Each row is a point on a tangle of strands that fork, close into loops and nearly touch. The rows are in no order.
In the rows, 128 means zero.
Points whose rows are less than 188 apart are linked; no others are.
z839: [164 137  92  85 112  75 100 124 170 138 125 158 135 143 136 124 132  56
  82  68 152 133 136 134 105 175 116 116 165 113 139 186 114 115 163 117
 126 149 154 127  74 124 147  74 120  58 123 118 112 171  93 142 100 131
 105 134 135]
z296: [134 118 114 141 147 135 136  83 122  87 155  99 130 112 139  68  63  90
 120 170 130 118 166 167 134  61 135  87 103 231 178 118  93  99 115 149
 103 171 123 140 102 155 125 153 140 152 141 107 162 143 169 147 199 115
 125 192 118]
z693: [146 104 105  92  87 122 148  96 124  86  99 152  70 116  96 123  75 126
 133 142  98 124 133 159 127 113 114  81 148 193 142  99  80  91 104 128
 100 155 147 131 140 157 114  97 139 119 140 119 168 102 131 149 177  88
 145 134 109]
z939: [137 137 135 173 136 118 136 137 143 140 116 136 120 147 134 135 108 164
 182 153 123 117 138 139 131 130 107 123 151 152 100  74 151 168  71 120
 150 119 143 117 140 135 105 140 137 108 134 110 110 128 172 108 186 102
 141  99 135]
z645: [124 139 134 120 150  76 102 137 160 119  92 135 132 148 115 100 114  57
  64  98 140 124 134 148 119 144 130  98 171 118 138 170 115  80 180 132
 105 138 156 116 113 114 130  76 116  84 123  97 148 154 103 140 106 164
 113 162 120]
z3: [139  97 110  99  92 130 133  79 109 128 161 142 131 158 126 133 134 167
 136  70  96  93 120  90 169 173  89 152 116 114 111  93 120 181 107  91
 199 124 144 151 124 132 124 121 145 110  95 148  91 161 142 146 119 108
 113  93 171]
z315: [ 98 101  91  87  76 174 133  66  57 103 147 146 122  87 104 176 134 127
  91  95 136 124 147 120 103 138 100 139 106 115 101 111  99  68 151  98
 157 149  93 142 139 105 161  81 168 147 102 173 140 112  66 142  99  99
 117 137 181]
z333: [139 144 152 131 153  64 100 114 163 106  93  81 146 203 108  80 115  73
  73 103 109 108 141 136 142 124 116 114 179 134 124 183 106 107 175 129
 112 123 174 123 156 138 140  77 115  87 110  99 140 171 119 136 121 195
 129 147 127]
z602: [113 147 133 123 106 147 114 207 125 166 140 135 110 137 193 155 152 161
 155 165 104 139  86 134 100 139 155 170 114 106  89 124 153 155 117 114
 136  64 115 123 119 124  96 159  74 107 151 117  83 101 112 103 111  98
 142  79 120]
z663: [110 141 138 173 184 150 130 160 152 129 164 132 136 112 166 118 140  97
 176 140 163 150 129 165  83  42 144 126 114 125 174 127 173 108 137 173
 103 142 100 152  97 129 144 192 127 163 159 154 132 100 159 121 183 125
 117 163  99]
z665: [109 131 108 112 154 107 120 101 106  61 105 116 143  82  71 101  92  84
  61 129 125 136 148 158 147 100 172  77 129 153 177 140  77  73 140 156
  69 173 121 103 134 153 135  94 128 171 120  95 182 139 133 154 126 139
 131 193 112]
z103: [122 161 136 157 200 102 132 190 181 165 106 126 129 116 131 112 109  97
  93 152 203 123 180 180 125 122 154  98 181 166 141 158 152 100 162  96
 115 116 130  97  93  83 112 117 116 123 151  72 107 160 131 107 150 139
 117 158 100]
z249: [115 141 112 156 179  82 145 143 167 139 112 155 143 148  63 150 148 148
 130  81 173 107 186 146 163 146 107 109 201 135 113  79 154  97 138 100
 178 154 179 140 127  91 121  99 153 137 115 147 104 161 149 113 189 116
  87 129 148]
z37: [154 105 110 111 100 131 102 162 144 138 129 194  79 122 177 133  90  82
 145 154 174 136 146 173 103 105 128  98 165 164 137 108 132  78 122 105
 122 152 103 162  75 133 106 125 140 100 150  97 141 135 123 113 163  73
 131 130 128]
z922: [123 103 139 121 133 108 133 166 140 129 103 138 119 177 124 127 149 165
 131 112  82  99 115 114 137 168 115 153 169 125 113 129 117 172 119  88
 159  69 148 133 156 137 111  80  98  90 129  93  92 157 139 122  94 149
 148  84 147]
z690: [ 94 139 119 128 148 127 162 143 152 144 124 142 156 139  86 174 196 150
 113  72 155 122 156 123 132 146  96 122 170 102  99  97 153  87 168 105
 175 126 152 149 119  78 128 109 139 153 121 182  99 134 132 121 168 114
  86 135 151]
z585: [144 108  73 130 103 120  80 123 122 147 174 186 116 148 158 140 101 102
 166  62 159 134 107 122 145 130 105 135 142  90 138  87 154 123 128  98
 180 162 140 183  92 158 126 161 153 141 130 167 112 120 120 121 153  94
  91 122 148]
z793: [134 130 106 125 106 141 136  69 107 142 176 105 155 140 131 139 138 162
 119  80 125  91 151  90 168 151  95 142  91 101  97  97 132 173  94 104
 197 141 135 136  98 102 116 157 143 129  93 168  95 151 152 145 152 109
  95 127 140]
z231: [147 109 141 122 137  83 127 145 158 102  94 115 124 206 111  87 124 135
 128 110  83  95 140 124 144 151  94 130 185 155 129 149 110 159 143 112
 136  92 170 147 177 157 139  77 110  80 131 102 118 166 130 119 128 172
 152 101 139]
z757: [105 134 112  90 108 128 134 176  98 159 125 142 133 127 134 179 172 152
  88 112 113 104 125 126 135 167 144 142 134  88 101 129 124  83 145 102
 156  81 108  99 108 101  93 110  86 111 115 127 103 131  83 125  78 103
 123 124 148]
z197: [117 120 121 121 133 103 123 187 105 157 133 144 113 167 128 150 138 167
 112 121  89  90 115 123 164 169 141 154 156 118  99 118 115 135 110  66
 167  60 119 105 121 129  77 106  67 105 121  71  94 162 124 119  89 119
 124 100 152]
z771: [142 157  84  93 124 108 118 174 126 200 154 152 134 110 166 169 138 116
  91 120 157 127 152 139 127 160 148 131 132 105 122 146 136  96 127 112
 141 119 100  84  52 106  89 139  90 103 124 106 111 160 105 135 114  80
 105 132 127]
z478: [ 98  90 134  72  77 202 138 133 104 121 109 147  82 106 196 146 171 153
 108 162 118 154 127 134  79 151 118 166 125 158  91 136 109 119 118  99
 163  72 120 155 118 134 131  85 105  92 107 112 102 123  83 122  71  78
 174  58 146]
z850: [128 140 156  97  76 163 157 160 181 121  78 132 108 119 162 127 176 132
 126 148 140 170 134 145  47 174 109 125 175 186 123 164 133 146 150 121
 122  82 160 156 115 129 156  80 120  73 156 117 105 117 116 101 120 133
 178  67 119]
z612: [158 131 165 175 112 133 120 111 132 132 150  42 134 189 166  82 124 139
 163 173  79 103 119  80 148  99 101 186  95 137 123 160 140 188 127 145
 135  95 133 147 172 161 129 173 122 120 123 151 129 114 162 116 129 189
 142 123 110]
z241: [157 114 120  81  75 147 163  89 125 107  84 140  75 125 123 122  82 158
 142 165  70 126 136 132 102 139 113  94 130 200 125 110  86 135  73 129
 115 132 145 112 150 157 111  93 127  96 139 106 145 113 124 158 163  91
 166  95 128]
z488: [ 94 154 124 137 161 117 145 135 137 135 142 101 166 148  79 151 195 130
 103  74 145 108 153 113 137 116 110 124 139  84 119 135 151  86 184 130
 157 123 134 138 121  92 135 125 117 162 111 189 116 135 130 137 133 153
  82 178 137]
z222: [116 138 138 190 209 115 117 146 174 162 166 134 168 148 150 133 117 114
 175 115 189 145 121 133 157  87 133 135 125  89 157 109 166 139 137 168
 121 157 133 145 116 135 131 206 139 192 140 131 127 108 178 110 176 138
 113 147 105]
z697: [112 125 107 132  98 147 108 126 154 149 144 166 132 168 160 159 155 135
 185  64 151 139  99 104 127 137  91 144 153  97 102  95 167 157 142 107
 178 120 175 189 116 142 141 155 133 137 134 186  73 125 134 110 172 106
 108  83 145]
z885: [114 116 114 125 138 106  64 193 122 151 122 181 105 177 174 113 116  69
 125  74 145 125 101 132 142 122 139 128 153  87 149 165 143  56 188 100
 143 107 132 177 113 145 100 135  95 126 147 112 118 106  48  90 102 134
  95 159 140]
z461: [ 87 139 154 144 204 126 143 127 138  62 110 115 145  75  70 106 146  80
 108 134 109 144 142 183 122  62 186  90 133 147 199 169 113  70 157 175
  53 150 107 100 135 147 154 122 127 180 124 124 166 134 145 148 149 172
 139 184 105]
z826: [141 102  92 141 157 129 105 131  88 135 161 169 127 124 156 139  77 137
 128 134 167 113 180 142 189 109 134 106 131 130 131  58 127  95  75 111
 164 180  96 136  98 134  77 153 130 155 109  89 144 156 157 122 153  66
 110 156 147]
z340: [163 154 121 123 199  51 135  77 197 126  97  82 182 137  79 126  83  79
  75 122 121 152 135 153 169 142 139 107 146 149 137 177  86 131 140 179
  74 183 181  81 153 131 153 105 156 163 105  91 177 125 145 144 134 188
 121 130 102]
z115: [177 169  92 107 105 130 136  98 177 154 145 128 154  86 151 147 141 112
 122 119 140 160 137 114  76 154 127 131  91 105 121 169 160 162  83 163
 107 161 103  88  72 100 147 150 141 104 142 155 137 135 131 153 136 115
 106 103  96]
z440: [158 131  84 109 158  82 129  62 143 141 145 139 165 108  95 122  58 117
 105 118 152 147 148 134 201 172 146 118 116 136 159  97  87 172  75 172
 120 220 140 114 122 152 122 158 159 155 118  84 185 145 152 173 121 128
 119 145 134]
z268: [140 104 109 105 126  98  96 133  93 150 124 168 103 100 101 114  89 126
 124 122 110 137  50 106 132 159 165 151  97  58 175 111 127 156 125 137
  86 144  88 106 175 142 141 146 150 133 137  93 169 101  88 170  17 132
 123 121 133]
z384: [ 61 154 143 120 120 152 140 119 103 115 132  62 158 140  94 146 226 128
  85 108 118 118 135 105 113 107 113 148 108 107 106 156 131  98 203 150
 145  98 131 154 136 101 151 109  96 151  99 197 121 115 114 147  88 169
 109 177 135]
z565: [108  70 135 119 132 115 104 171  97  96  60 187  85 149  86 123  94 135
 131 118  91 112  96 115 152 147 133 101 165  96 133 100 116  78 139  94
 119 118 116 145 181 142  97  89 143 128 121 100 160 123 110 105  97 132
 130 135 143]
z207: [ 95 112 147 118 128 156 136 179  91  98  81 146 110  96 102 162 157 132
 120 156 125 129 119 137  75  99 148  91 136 102 130 133 130  50 163 148
  93  99  81 119 148 100 130 100 124 133 136 142 155  91  95 124 105 126
 153 140 111]
z846: [142 175 131 175 138 147 135 120 175 164 174  88 163 144 177 131 151 141
 171 127 157 121 160 117 124  98 105 162 113 134  96 130 184 171  99 123
 151 123 147 140  95 114 127 191 120 147 134 172  92 129 179 103 210 128
 100 112  99]
z71: [130  84 124 136 125 147  97 127  30 106 133 187 118  96 103 130  92 143
 146 126 143 137 110 117 168 121 160 112 110  91 151  77 123  78 121 111
 110 173  66 148 180 161 126 148 171 192 115 112 179  87 114 102  94 117
 123 170 149]
z877: [125  93 132 131  96 149 115 121  63 110 132 111  83 133 150  88  90 153
 170 165  73  95  77 103 120 101 128 159  73 116 136 108 112 169  99 117
 129 104 103 150 177 157 120 147 135 115 131 125 133 109 120 150  81 121
 158 125 136]
z935: [123 135 114  87  71 128 144  96 137  96 132 112 128 114 115 141 168  80
  85 101 160 127 167 147  90 127 112  84 166 164 139 151 101  46 195  92
 150 130 146 182  74 102 146  53 145  96 118 155 112 171 118 139 119 113
 118 154 152]
z360: [158 160 109 138 141 148 148  83 140 147 175 132 166  71 113 160 157 150
 140  97 138 157 123 110 114 142 141 132  70  53 128 145 160 186  78 176
  95 174  89  86  91  95 168 181 144 161 128 181 135 125 142 165 145 116
 107 112  99]
z959: [121 104 122 114 139  90  85 155 138 108  68 170 102 147 129  86  73  56
  69 121 138 126 127 146 133 146 144  86 168 140 153 151  94  80 154 119
  92 141 132 131 111 133 104  82 115  97 128  51 162 151  89 130 109 139
 132 158 128]
z35: [108 111 110  85  73 132 133 104  93  71  97 102 102 136 114 105 129 115
 106 117  77 114 118 124 103 129 114 126 130 144 131 148  83 112 151 123
 132 107 143 152 158 145 156  60 137  90 118 145 138 126  93 150  91 141
 155 139 152]
z505: [123  57 139 107 123  96 119 139 112 110  95 194  97 161  81 113 124 144
 170  73  92 116  73 105 174 157 108 116 168 107 142  88 124 133 159  87
 142 126 163 178 201 155 127  85 167 128 134 134 127 133 125 115 105 132
 116 110 176]
z122: [133 183 138 161 188 113 138 191 180 185 140  93 147 119 154 134 135 136
 121 157 196 124 184 177 128 114 148 131 164 163 123 166 169 137 134 101
 128 102 125  86  86  96 117 153 113 140 158 111  83 159 142  98 164 131
 112 154  99]
z619: [127 135 120 137 131 141 114 179 139 142 138 157 109 113 169 137 123  93
 154 154 172 144 134 160  82  81 140 107 136 126 145 123 155  83 142 137
 115 134 101 146  88 122 115 149 132 119 161 130 136 107 126 115 157  96
 126 146 103]
z925: [128 114  86 135  91 133  90 113  90 122 169 149 111 130 139 116 100  92
 157  96 150 122 106 124 116 103 119 149 104  95 151 103 138 120 138 114
 157 149 111 171 122 150 153 158 159 138 131 159 142  90  90 134 124 116
 105 150 144]
z631: [117 105 188 178 142 169 154 107  52 129 166 124 133 104 101 148 157 193
 184 129 122 118 104 102 162  90 134 118  81  85 114  72 138 166 113 145
 127 131 105 114 155 112 132 185 139 170 122 170 119 109 160 132 145 120
 141 141 136]
z434: [138 139 144 141 147  93 128 117 151 118 123  93 151 144  99 120 122 101
 122 122 106 132  92 130 122 128 115 136 111  90 149 163 134 147 152 176
  86 137 126 104 164 136 162 142 146 127 132 135 165 105 133 139 115 183
 134 141  96]
z76: [ 78 111 136 140  90 210 115 117  70 124 160 103  97 132 162 121 146 147
 193 139 122 125  71  88 111  89 114 183  70 107 113 105 147 158 157 119
 167 111 141 198 162 139 149 169 136 158 122 190  96  66  79 118 106 110
 126  98 153]
z695: [121 147 125  88  85 112 117 110 108  86  85  60 126 127  99  99 133  89
  75 135  78 133  98 130  72 122 154 116 115 135 123 190  90 108 160 148
  77 119 139 102 151 135 163  58 121  79 121 137 150 134 105 152  64 167
 150 151 129]
z449: [140 112 107 106 115 136 156  72 100 100 146 154 106  78  86 148  87 142
 144 119 117 124 153 152 137 113 111  91 116 153 134  73  99  98 102 141
 129 185 130 130 134 128 130 120 165 153 126 142 164 115 138 156 194  82
 104 144 127]
z123: [185 144 121 100  80 112 110 101 153 120 125  83 108 143 171  63  65  67
 107 182 103 159 117 133  92  98 120 112 109 220 154 194  91 150 107 161
  85 142 128 117 117 170 139 134 138  86 160 118 147 135 135 125 144 164
 150 152 123]
z22: [ 90 133 172 176 222 112 157 141 140  85  94 112 148 115  65 106 135 125
 125 143 117 115 142 154 157  77 158  90 151 135 166 137 124  95 143 172
  84 132 131  98 163 141 143 130 120 194 121 115 173 129 156 124 162 186
 159 166  99]
z606: [117 155 131 118  99 180 160  78 117 140 155  87 170 109 160 146 174 170
  92 115 128 120 171  97 126 153 106 162  71 120  82 122 131 163  99 114
 177 119 137 124  78  87 124 139 111 133 102 171  89 140 140 130 152 103
 105 109 122]
z684: [118  92 131 129 150 128 123 163  86  94  82 180 108 102  82 149 103 137
 121 136 126 130 129 129 148 127 149  80 153  97 134  90 123  60 125 133
 101 152  97 118 165 129 106 105 139 156 122 108 180 117 121 113 122 121
 133 152 123]
z476: [145 137 145 178 202 115 143 142 130 155 117 149 139  96 113 140  99 186
 150 185 151 145 154 144 185 128 186 106 143 131 126  81 133 170  35 145
 117 162 103  56 121 127 110 153 108 180 115  73 144 158 157 143 127 124
 187 126 114]
z985: [115 173 165 140 151 135 142 170 123 127 130  52 159 111 123 137 196 128
  83 163 129 132 158 128  92 102 170 128 113 111 119 193 136 109 163 158
  89  83 104  76 114 100 131 119  81 119 130 146 112 132 131 139  95 175
 149 160  85]
z902: [184 130 102 123 122 100  91 111 158 156 156 114 142 168 178 104  88 105
 119 132 104 135  90  99 144 154 121 178  91 102 144 175 129 200  93 143
 125 138  95 103 117 151 120 160 132 105 136 100 133 148 132 138  79 155
 125 116 123]
z872: [133 128 132 129 163  89 116 121 125 128 121 151 144 103  82 127  94  99
 108 104 137 152  84 132 149 158 144 127 116  65 167 117 115 145 146 175
  73 173 116 107 154 138 150 148 154 155 135  99 190  99 115 153  80 164
 127 145 117]
z109: [156 207 128 143 164 144 160 165 197 175 168  68 158  88 161 141 170 141
 120 157 194 142 189 160  99 129 151 142 131 166 116 186 173 143 130 102
 112  98 117  90  60  81 128 156 115 135 152 150  76 162 161  97 159 133
  95 127  94]
z862: [113 158 159 143 110 162 140 164 114 152 175  78 159 132 170 144 172 175
 138 159 105 128 119 102 131 128 155 176  81  87  90 144 150 170 125 145
 133  78 119 108 124 106 114 183  75 135 130 160  94  89 127 114 113 129
 144 113 103]
z832: [186 148 111 130 178  73 131  73 201 155 133 101 190 135 113 135  74 102
 115 134 143 155 125 127 185 162 127 136 114 129 157 158 107 183  98 190
  95 197 148  98 132 137 155 158 174 168 122  91 184 125 156 145 137 169
 124 114 106]
z827: [108 159 172 143 102 200 139 111 113 117 160  49 160 118 165 117 189 165
 111 172  86 143 132  77  96 127 131 192  54 126  95 180 138 171 136 172
 130 100 129 122 124  97 140 141  89 130 105 187 113  75 136 127  98 160
 141 114  96]
z653: [129 112 159 130 143 126 130 166  89 179 141 168 135 110  95 191 158 195
 153 127 117 140  71 101 170 162 175 135 109  48  99  85 143 149 115 124
 114  97  98  66 147 100  93 168 107 140 124 125 102 122 133 129  68  93
 126 102 137]
z134: [138 105  92 132 152 139 121 122 104 106 141 154 121 116 159 106  57 111
 108 173 164 119 190 157 166  96 145  87 127 185 157  81 106  94  82 125
 131 184  92 131  93 138  95 146 132 154 121  73 170 163 158 144 171  83
 141 177 134]
z536: [121  92 123 103 102 112 113 143  81 129 116 151  82 101 109 107 116 148
 157 143  87 117  32  92 114 125 152 160  83  72 149 126 120 167 126 115
  96 111  96 129 204 142 143 132 165 123 144 127 140  99  91 167  25 125
 147  96 145]
z298: [127 118  91 115  77  93  74 126 140  97 134 155 106 115 122  96 105  23
 117 100 150 149 112 170  84 111 135 118 141 140 172 161 103  68 181 124
  91 158 131 174  98 152 172  97 151 115 156 127 153 102  61 126 112 137
 107 166 131]
z176: [143 167 162 132  98 134 170 156 203 126  94 108 118 118 138 125 156 116
 148 158 153 143 154 158  54 142 105 110 181 204 130 162 151 133 148 118
 111 103 168 146 115 127 142 104 138  80 173 126 116 125 149 102 180 147
 151  96 108]
z84: [129 138 145  97  76 191 167  52 111 113 117  96 139  98 162 129 148 160
  91 147 109 126 174 105  97 155  90 142  77 177  94 120 106 154  85 120
 182 132 147 130  91 105 137 103 124 101 109 139 108 154 124 135 148 110
 127  94 137]
z737: [109 141 139 136 110 159 138 166 142 147 103 155 114 113 165 179 165 175
 169 160 115 163  84 125  77 159 131 155 135 102  77  87 154 171 102 130
 123  78 124 114 138 111 117 134 111 110 149 123  82  97 130 106 120  82
 148  51 126]
z552: [141 125 103 130 197 107 160 105 132 135 115 161 143  80  91 141  81 154
 126 147 160 152 166 143 199 148 176  91 139 126 147  77 104 148  55 171
 119 202 125  93 126 137 110 139 129 177 109  79 183 163 149 163 130 116
 153 139 121]
z629: [114 132 135 156 180  86  84 194 170 176 113 184 118 185 160 113 104  91
 122  78 169 124 133 146 169 138 126 124 191 116 133 139 154  96 170  98
 156 112 157 153 114 126  85 141  86 117 138  66 102 124  96  90 150 144
 100 137 144]
z350: [ 59  94 155 113  97 208 132 173  78 112  95 123  77 134 180 141 168 176
 130 182 110 138 111 120  99 112 125 170 128 143  90 106 120  87 138 107
 153  57 119 166 159 128 109 105  96 121 115 135 106  88  94 100  97  91
 178  89 143]
z276: [146 144 105  78  83 110 137 106 172 112 124 126 155 145 130 136 175  91
  85  76 157 131 160 137  95 167  99 104 169 149 131 168 113 113 170 105
 154 132 172 163  74 111 161  62 124  74 120 151  94 177 121 139 123 129
 119 124 143]
z886: [106 110 179 149 133 145 147 158 118 149 109 148 129 118 100 175 170 203
 176 157  99 147  54  92 133 154 149 146 120  77  85  72 150 185 126 133
 102  79 113  87 188  95 111 149 129 127 135 136  90 104 155 120  87 106
 150  75 131]
z767: [118  95  80  75  62 137 121  92  68  88 116 157  86 106  82 136 102 124
 113 111  93 125 106 124 117 146 125 126 119 114 132 109  83  93 133 104
 112 138 103 126 182 138 160  61 162 129 116 132 158 106  56 165  68 108
 134 125 170]
z392: [107 143 143 134 155 130 116 201 119 144 115 126 124 118 141 137 147 100
 103 147 152 131 124 150  90  97 163 107 129  88 138 165 146  75 171 153
  97 102  95 104 104 105 111 139  94 116 148 116 134 111  97 118 106 140
 136 161  91]
z359: [149 199 143 128 148 150 164 155 157 147 158  69 167  75 144 144 200 125
  96 161 158 158 166 139  77 121 173 126 104 121 130 209 144 121 141 147
  88 104  93  72  76  80 136 135  98 124 136 155  95 154 150 130 113 150
 125 138  90]
z316: [129 128 158 157 189 106 122 184 110 186 134 169 145 114 107 166 133 160
 139 121 150 139  98 126 186 146 172 122 130  49 124  96 146 130 114 138
 117 121 107  72 128 113  92 173  99 156 125  93 115 122 132 113  91 117
 133 127 119]
z660: [142 110 143 146 123 112 112 117 174 147 137 145 128 191 130 129 145 136
 200  80 135 118  72  94 159 143  90 163 147  90 124 112 169 191 147 118
 147 118 173 167 160 153 144 166 149 123 132 162  96 129 168 112 148 146
 116  83 130]
z777: [ 92 152 177 167 155 126 177 162 155 107  61  69 148 133  58 157 180 177
 104 153 123  99 161 131 107 146 115 129 185 154  90 133 140 129 147 121
 118  82 156  86 175  96 134  82 115 128 130 130 120 124 141 122 140 170
 156 122 111]
z129: [156 125 138  87  69 174 169  83 148 115  87 132 108 110 160 119 124 179
 132 155  76 141 151 112  90 167  94 131 117 206 101 114 100 178  53 121
 149 118 150 124 125 141 130  90 120  82 140 106 118 143 125 134 154 102
 149  54 148]
z560: [131  80 158 144 148  84 100 139 148 138 113 178 111 183  98 116 125 136
 186  81 129 119  71 105 183 145 104 136 168  96 141  83 149 150 156 104
 147 123 179 159 179 152 119 137 154 118 135 128 114 132 158 105 124 139
 114 107 155]
z607: [128 138 121 168 153  84 144 129 161 131 110 145 129 155  87 131 114 157
 162 118 147 108 169 150 161 139  98 111 191 164 113  75 151 135 102 115
 173 144 174 133 142 123 121 110 155 123 126 119 115 146 172 104 203 108
 124 108 137]
z51: [127 138 144 185 212  90 116 169 127 185 127 159 151 113  99 166 111 184
 153 144 169 131 139 151 202 146 167 123 155 102 109  78 149 160  75 119
 140 133 129  68 125 111  92 156 113 167 113  78 106 143 160 106 121 115
 143 121 118]
z903: [136  77 104 105 112 110  75 160 122 101  95 204  84 148 149 110  66  73
  99 136 150 115 155 154 151 133 137  97 182 167 145 120  96  58 129  93
 123 159 105 163 102 151  89  97 126 111 125  61 157 159 106 103 131 100
 126 157 136]
z468: [138 162 142 142 131 121 178 133 196 114 111  95 116 106 101 113 131 107
 144 167 143 121 172 173  83 107 121  84 164 218 146 146 134  92 147 122
 106 122 153 129 114 125 134 113 144 112 155 127 130 140 173 117 197 137
 129 130  99]
z702: [192 134 104 105  83 142 112  75 137 145 165 117 137 138 190 100 101 148
 149 132  76 126 107  73 138 151 113 180  58 132 107 152 143 223  38 120
 148 130 104 118 106 140 111 150 114  93 131 131 113 150 137 136 102 141
 111  75 139]
z297: [189 145 114 113  95 125  96 105 149 130 136  75 129 149 188  72  71  92
 106 189  93 156 105  99 109 110 121 152  78 178 145 196 107 184  74 175
  90 138  92  95 134 160 133 156 125  92 142 108 151 140 129 129 110 177
 151 137 131]
z816: [165  89 107  85  87 123 132  67 128 128 153 160 120 140 145 112 106 162
 166  85  75 108  97  88 150 172 100 153  95 132 124 114 121 218  66  97
 168 132 139 151 137 158 135 109 143 106 124 118 104 164 144 160 107 111
 117  64 166]
z557: [143 111 158 162  99 150 134 109 105 105 125  77  98 157 157  61  85 156
 178 185  60  93  92  99 117  95 106 156  80 155 133 136 113 183  97 150
 119 103 136 149 188 179 129 165 128 107 133 142 147 102 149 126 135 162
 164 125 121]
z326: [115 112 129  73  79 172 146 143 148 122 103 140 120 123 181 127 192 140
  98 129 122 167 126 126  76 183 108 156 144 162 109 159 128 149 139 111
 153  72 152 155 109 127 153  73 106  78 126 125  91 130 104 120  78 107
 167  65 134]
z211: [162 156  84 102 127 116 120 126 133 177 166 126 146 105 171 133 122  91
  84 136 164 141 162 137 115 138 145 119 102 118 142 159 134 129  99 137
 129 151  89  82  46 114 108 149 114 110 132 113 127 170 125 154 113  91
 107 158 118]
z868: [139 140 169 170 159 148 164 108 100 124 172 125 143  88 106 141 154 171
 164 138 118 141 117 120 138 100 145 122  82  72 130 118 143 176  93 177
 101 146  89  87 131 115 151 177 136 163 124 156 136 118 155 151 144 136
 147 130 109]
z705: [108 103 106  83  68 144 120  87  96  78 139 147 117 103 115 157 138  90
  97  99 163 114 167 144 104 122 112 103 144 156 128 134 100  13 175  81
 146 149 111 174 107 114 145  62 168 127 116 162 134 137  91 128 119 102
 108 158 165]
z343: [118 110 101 102  90 120  74 165 123 114 124 156  95 148 154 107 132  38
 131  97 166 135 118 143  87 110 134 124 148 118 157 183 125  64 194 106
 122 117 129 186  93 142 144 100 124 102 154 141 126 106  42 106  87 130
 115 152 136]
z675: [ 90 134 154 171 188 123 187 145 133  87  77 107 136 102  34 132 154 171
 129 148 117 102 166 144 136 102 146  78 165 153 130 107 138  89 134 140
 110 116 139  80 174 114 141  92 124 168 118 135 150 135 162 128 183 151
 155 142 112]
z13: [123 117 103 121 153  88  86 193 111 162 134 177 108 188 145 132 110 124
 102  98 127  89 134 144 181 156 134 124 178 138 121 126 123  98 130  65
 181  90 128 131  98 140  66 111  73 105 119  48 102 171 113  93 124 113
 102 121 157]
z218: [139 149 111 101 159  61 117  79 166 100  97 100 151 127  73 100  68  56
  65 109 112 157 117 159 137 130 145 102 145 168 157 163  66 115 151 179
  49 185 169 100 141 157 138  98 146 148 136  91 176 105 132 153 123 166
 121 160  97]
z995: [106 104 161 154 105 177 118  96  77 136 159 133 115 133 140 143 146 167
 207 120 129 126  55  83 137 102 113 152  71  90 108  71 156 181 147 124
 146 121 145 158 167 128 136 198 156 150 126 195  97  90 140 118 134 109
 111 108 149]
z152: [ 55 131 172 136 109 199 160  84  85  99 131  61 137 108 105 128 208 157
 102 143  90 128 118  95  92 112  96 169  80 140 102 141 128 142 181 172
 152 101 139 157 158  99 163 122 109 150  92 190 129  86 111 139 110 153
 141 140 127]
z94: [163 142 134 143 118 135 149  84 142 107 140  71 125 121 148  65  73  89
 125 190 104 128 147 150 101  60 119  91  97 243 160 160  94 122 110 161
  91 149 134 122 120 167 129 164 135 124 151 124 154 126 168 132 192 148
 143 168 108]
z998: [ 63  81 142 122  93 220 129 114  58 108 132 127  81 139 168 136 147 159
 159 148 121 121 102 103 117  93  98 172  93 131  95  97 126 108 148 110
 181  96 133 199 170 139 132 130 128 151 116 160 107  81  75 104 110  95
 146 106 167]
z439: [132 155 124 168 154 127 115 127 151 170 192 105 165 151 156 143 138 135
 163  95 167 128 117 114 159 104 120 151 100  76 124 117 176 159 123 135
 145 136 133 140 100 127 130 217 127 168 123 172 108 125 167 115 173 126
 103 136  98]
z823: [132  97 101 144  95 145  92  94  35 118 176 171 125 106 105 118  91 121
 158 109 154 132 118 117 143  95 137 137  82  99 156  74 131  88 138  89
 138 168  75 163 164 155 151 161 181 187 114 147 162  74  93 108 120 121
 101 168 160]
z730: [127 151 160 188 123 156 147 103 138 144 145  93 148 156 158 132 136 190
 180 144 124 102 161 111 141 129  93 161 125 159  76  81 158 201  77 104
 171 104 159 137 132 124 106 163 118 123 120 139  76 127 177  91 191 119
 122  85 134]
z355: [137 128 108 123 123 134 153  65 108 118 163 123 144  90  90 142 119 144
 125  94 124 113 162 128 145 133 103 104  96 115 126  95 118 137 104 143
 156 175 122 118 119 110 143 127 160 144 104 160 144 142 146 163 173 104
  98 148 135]
z325: [146 149 160 163 139 104 132 113 167 120 117  44 159 164 120 115 151 104
 129 157  98 126 131 117 120 100 104 154 121 128 130 190 141 143 154 173
 101 110 139 120 168 142 158 136 126 127 127 152 153 117 154 125 145 203
 131 135  96]

A fork is a point with three links, a tip a point with one. Leave the first point through the second and follow the links. Name the first fork or tip that comes.
z902, z297 => z826
z660, z697 => z684
z134, z296 => z793
z998, z350 => z468
z839, z276 => z695
z152, z384 => z619
z340, z218 => z777

How many points has the smallest loop of links through each point below? Write - if it is on no loop.
z693 => 8
z925 => 10
z872 => 8

Name the points in between on the shortest way along the links from the first point to the second, in order.
z109, z823 => z359 > z985 > z392 > z207 > z684 > z71
z326, z903 => z478 > z350 > z998 > z76 > z995 > z631 > z868 > z360 > z115 > z211 > z771 > z757 > z197 > z922 > z231 > z333 > z645 > z959
z660, z384 => z560 > z505 > z565 > z684 > z207 > z392 > z619 > z663 > z222 > z439 > z846 > z730 > z939 > z607 > z249 > z690 > z488
z231, z343 => z922 > z197 > z13 > z629 > z885
